Points, in no order, along strands that fork, close into loops and pass close to each other.
(in the rows, 128 means zero)
Two points are linked if the straight distance between their rows is under 112. Some points are linked to none.
Taso: [ 63 110 113 122 120 134 147 128 180 118  94 109 118 110 172 139  98 162
  92  88 140]
nevem: [143 125 198  65 116 119 143 100 105 143 116 109 144 124  89 162 157 113
 104  81 164]
ges: [ 92 100 142 128 138 152 123 133 116  79  94 100 108 111 107 185 143  74
  69  79 153]
Mabi: [100 141 127 142 200 126 132 126 148 121 102 104 108 148 144 133 173 109
  99  79 102]
guda: [139 115 213 130 165 131 151  90  97  87  97  93 133  67 168 160 105 141
  63  73 146]
kivu: [137  83 227  86 129  99 162  83 120 112  92 124 133  92  88 149 122 116
  75  83 153]
Rupe: [122  73 190  75 116 111 151  97 123  94 120 149 170  95 123 149 110 143
  76  75 146]
ger: [136  67 139 110  97 131  79 133 138 115 114 109 154 116 103 128 180  83
 113  80 141]
Zusez: [102 142  75  87 143 105 141 166 131 135 143 128 156 158  97 135 136 134
 147 146 146]
Rumog: [128 128 171 152 162 141 132 122 119  71 111 129 128  74 184 144 108 170
 105  99 126]
Lale: [161 176 120 142 127 182 164 127  85 115 173 143 130 127 128 138 131 139
  83 153 126]
Mal: [146  85 101 157 135  94  79 137 149 118 124 161 100 149 107 116 145 127
  89 165 135]
ziva: [105 116 119  81 118 134 106 142 118 110 136 183 133 182 110 142 137 176
 191 157 112]
rof: [ 91 136  94 188  95 148  80 115 164 159 115  72  73 123 142 112 124  82
 168 161 100]
dinu: [111 135  78 163 129 149 174 146 118 119 154  93 141 144 113 108 116 144
 145 194 109]
Kez: [105 131  94  82 152 127 136 127 103  95 164 160 160 179 123 126 117 188
 161 189 107]
Rit: [ 94 145 105 176 105 166  94 110 154 142 123  83  71 111 151 134 135  49
 119 114  92]
viga: [180 122 139 127  56 109 111 142 125 156 139 114 139 111 106 126 136 127
 149 144 158]
Buz: [115  98  81 119 109 163  74 139 105 116 145 189 145 159 104 124 134 120
 121 132 137]
kuf: [110 160 125 148 112 118 104 100 144 102 163  86 105 110 124 133 141 173
 110 227 115]
Zunog: [183 165 137 133 102 169 149 134 102 142 155  99 115 128 125 146 167 106
  79 125 137]
temov: [143 133 159 161 142 121 171 137 145  88 112 135 105  97 129 164 121 132
 100 117 131]
pelof: [210 101 120  63 117 100 130 157  77 166 139 140 164 208 154  95  95 114
 224 116 110]
fomav: [147 116 145 194 102 160 119 136 113 111 135 154 125 118  87 162 115  91
 148 118 117]
Ditum: [148 169 118 111  94 115 127 193 125 195 148 165  99 130  81  95 155 110
 173 129 132]
Ril: [170 164 116 101  88 139 140 132  99 161 143 179 172 121 125 118  98 119
 170 127 165]
dil: [189 136 118 126 164 120 146 107  93 118 103 127 143 171 178 128 113 183
 159 166 143]
vuto: [185  89 135 116 105 104 114 124 119 187  96 115 119 156 141 120 132 127
 105  91 174]
luf: [104 115 192 127 149 132 131  96 153  99  71  85 110  64 170 144 129 112
  89  59 140]
Geko: [122 179 167  84 140 126 144  96 126 145 155 104 154 118 109 152 175 108
  94  93 128]
Beki: [113 113  71 122 131 125 105 147 124 177 153 132 186 162 110  73 126 105
 190 124 103]
nom: [129 123 182 104 195 103 116  89 108  84 153 172 174 119 141 140 118 149
 121 100  92]
Sira: [161 105 122 195 128 135 143 119 139 113 146 139 108 120 139  87 122 153
 107 186  86]
Nak: [212 103 121  58 138  67 166 162 111 176 121 141 160 181 146 100 110 122
 171  92 137]
Vad: [180 152 106 131 149  98 111 101 120 160  98 144 131 145 168  82 120 173
 167 186 161]
raro: [101 129 116 111 104 156 140 168 136 121 130 163 106 148  94  93 163 161
 208 186 111]
merom: [ 97 120  83 188 132 174 158 135  98 109 161 114 156 139 118 135  75 135
 119 154 109]
Ripi: [ 40 110 132 117 168 126 139 140 163  84 124 105 116  96 156 147 112 163
  69  88 108]
fafut: [ 79 132 186 169 160 100 105  82 152 118 117 101 108 112 140 159 109 161
 129 124 103]
mer: [109  98 127 116 183 126 100 113 112  63 157 149 183 122 157 121 113 174
 122 124  88]
porok: [ 78 122  83 109 176 140 110 110 104  85 172 135 182 141 150 107 109 191
 120 166  97]
zosin: [112 166 109 172 121 124  82  99 143 169 105  79  94 132 148 125 121 116
 158 160 141]
ritut: [141 193  97 116  84 150 136 153 111 185 156 175 130 115 101  98 116 115
 155 151 162]
Nov: [136 112 183  87 160 140 121  72  49 112 134 174 192 133  93 159  87  77
 125  78 146]
Kalup: [ 93 189 123 121 138 156 120 126 149 114 139 165  80 121 141 120 162 165
 103 168 122]
Zupav: [ 85 161  75 158 117 148 170 131 144 119 142  73  91 112 135  91 119 125
 140 227 115]
nar: [ 87 115 100 125  97  99 115 124 188 150  85  96  94 114 159 131 109 130
 109 120 170]
fipi: [177  83 108  79 136  86 141 142 104 166 102 119 166 163 134 129 114 113
 119  85 176]
fulaf: [110 108 172 147 137 122  93 109 181  85  79  96  96  82 181 134 158 132
 109  91 112]
Gibu: [163 100 138 120  74 118 100 165 124 138 135 103 152 103  81 135 164  72
 150  96 143]
Dibaf: [141 144 147 160 122 112 133 109 143 130 175 114 105 132 109 127 140 166
  91 188  89]
Sek: [132 165 109 152 136 199 167 124  71  80 173 129 129 117 152 114 116 179
  99 191 110]
Peguv: [115  96 130 100 140 156 142 159 120  76  89 143 140 134 125 169 158 113
 117  64 145]
retor: [154 137 137 102 121 133 119  99  77 139 134 183 186 133 120 153  79 107
 140 106 173]
Kal: [133 110 140 132 105 159 116 120 133 127 116 126 141 142 141 130 144 145
 158 103 113]
Nas: [150 131 119 135  75 172 150 155 121 151 116  81 105 133 135 153 139  96
 105  92 155]
lur: [126 127 114 190  98 143 117 146 126 100 115 111  87 112 101 179 112  73
 124 142 147]
Fafa: [ 85 129 135 113 105 113 115 132 154 115 111 101  65 106 100 193 139  67
  71 118 157]
rur: [113 154 102 173 171 178 166 135  74  72 162 106 152 102 162 137  76 170
 103 153 111]
Paf: [156 119 163 139  77 102  98 100 143 180 120  99 118 113 122 131 127 111
 111 115 160]
nidi: [ 76 141 124 134 173 128 136 132 163  89 118  79  84 105 162 151 149 118
  64 102  98]
Fur: [149 184 132 122 140 100 152 111 155 138 162 162 163  86 125  98 135 139
 120 155 119]
zep: [124 129  94 129  86 109  88 186 119 206 131 134  94 149  98  80 136 128
 179 139 142]
bodi: [101 173 124 131 111 174 139 136 120 117 153 171 100 134 105 115 149 162
 159 193 115]
Supi: [159 141 112 139 140 137 129 134 106 102  84  85  98 159 161 151 154 183
 155 181 159]
nasi: [125  91 134 126 114 142  55 110 113 100 120 160 146 119 104 146 149  94
 108  98 154]
dilu: [113 160  80 143 101 108 144 131 172 157 154  84  86 104 135  89 120 119
 106 207 117]
zako: [178 110 110 150 159 137 189 143 128 121 115 176 152 144 162  79  97 142
 165 126  99]
Fid: [132  61 141 153 160  76  98 111 146 135 107 153 123 151 105 131 123 112
  91 107 130]
lidi: [177 114 134  82  98 138 162 154  94 162 139 131 153 196 142 114 106 152
 235 127  98]
ruv: [108 128 121 149 124 170  93 110 142  97 120 118 124 108 175 101 146 164
 136 139 109]
Fut: [126  94 152  74 158 124 173 140 114  83 114 148 170 149 125 169 128 129
 138  71 124]
kuva: [ 72 153 104 149 158 103 159 133 179 134 129 100 131 111 115 132 112 106
 128 125 112]
Fitav: [ 95 119 141 150 146 147  65 108 162  69 114 111 111  64 199 103 144 156
 101 121  97]
fegem: [ 93 114 178 132 145  94 107  89 155 133 115 145 128 117 105 144 123 131
 111 105 127]
rema: [126 117  58 133 118 106  82 160 107 204 121 112 132 162 125  50 117 125
 197 155 144]
zil: [156  88  84 107 140 139  97 146  89 138 118 176 133 195 130 125 129 131
 127 119 148]
moli: [106 127 102 114 140 136 108 162 124 177 140 180 143 178  85 104 142  99
 199  98  99]
Kezak: [191  86 132 111 143 107 186 138 135 162 120 156 161 177 157  96 106 141
 163  91  94]
vimu: [122 146 131  81 120  89 124 170 125 202 144 197 129 152  76 117 126 104
 166  90 139]
Mel: [109 143 112 157 145 151 120 147 149 141 104  80 107 134 123 139 164  62
 145  86 115]
Sivo: [134 119 225  77 205 116 137  72  62  85 131 179 181 109 117 147  97 103
 129  67 103]
Badom: [165 132 138 166 146 136 178 146 125  84 127 172 146 105 134 131 113 138
 136 129 108]
suko: [116 147  95 139 136 100 109 118 148 154 112 115 137 135 138 100 119 158
 178 175 148]
sal: [169 102 163 137  79 147 137 160 133 120 121 169 139 103  88 140 151  81
 148  80 135]
fezof: [ 80 133 107 174 156 128 134 109 127 118 165  77 143 124 117 151 101 116
  93 133 100]
Kurek: [138 116  74 138 112  82  99 181 173 144 111 153  57 126 112  97 149 103
 100 171 155]
bibas: [145 127 110 179  94 115  97 165 122 156 108  79  46 139 101 165 129  65
 137 148 148]
fevan: [139 153 106 125  96  97 121 144 175 146 132 127  88 106 119 108 150 124
 107 173 146]
sadi: [115 194 131  96 110 109 128 108 150 168 171 106 156 109 110 122 152 130
 128 146 132]
Fol: [164 131 152 118 112 185 159 133  99 139 138 152 127 185 143 103 147 172
 208 141  77]
bosor: [134 115 186 154  70 119 125 104 162 162 112  71 117  89 115 142 132  79
 138  91 124]
sigeb: [105 176  99 119 145 130 103 106 149 122 139 117 101 126 150  90 169 170
 113 210 125]
zalib: [124  92 145  57 116 120 171 132 127 124 143 156 164 145 119 153 115 159
  84  86 138]
Vasov: [105 117 114 136 134 143 128 139 117  89 136 136 114 154 116 166 130 175
 109 162 127]
sika: [148 179 145 145 160  90 180  97 154 157 139 131 144  88 140 118 105 114
  86 114 135]
fipu: [107 162 137 148 121  97 154 109 180 164 110 111  98  94 144 133  99 103
 101 113 142]

A fork is a point with three links, a tip a point with one. Leave the first point through the second and follow the links. Name the first fork or tip that comes.
Peguv / Fut | fipu
Nak / Kezak | Kal
Sira / Dibaf | Ditum
fulaf / luf | Nak
ritut / Ril | Sira

A piece is two or more points that can be reached from each other along the links. Count, over all rows, the pieces, the separate loops (a circle has one, a figure eight two, a Y none), the forks (points with three links) and the tips (points with one).
pieces | 3
loops | 1
forks | 6
tips | 10
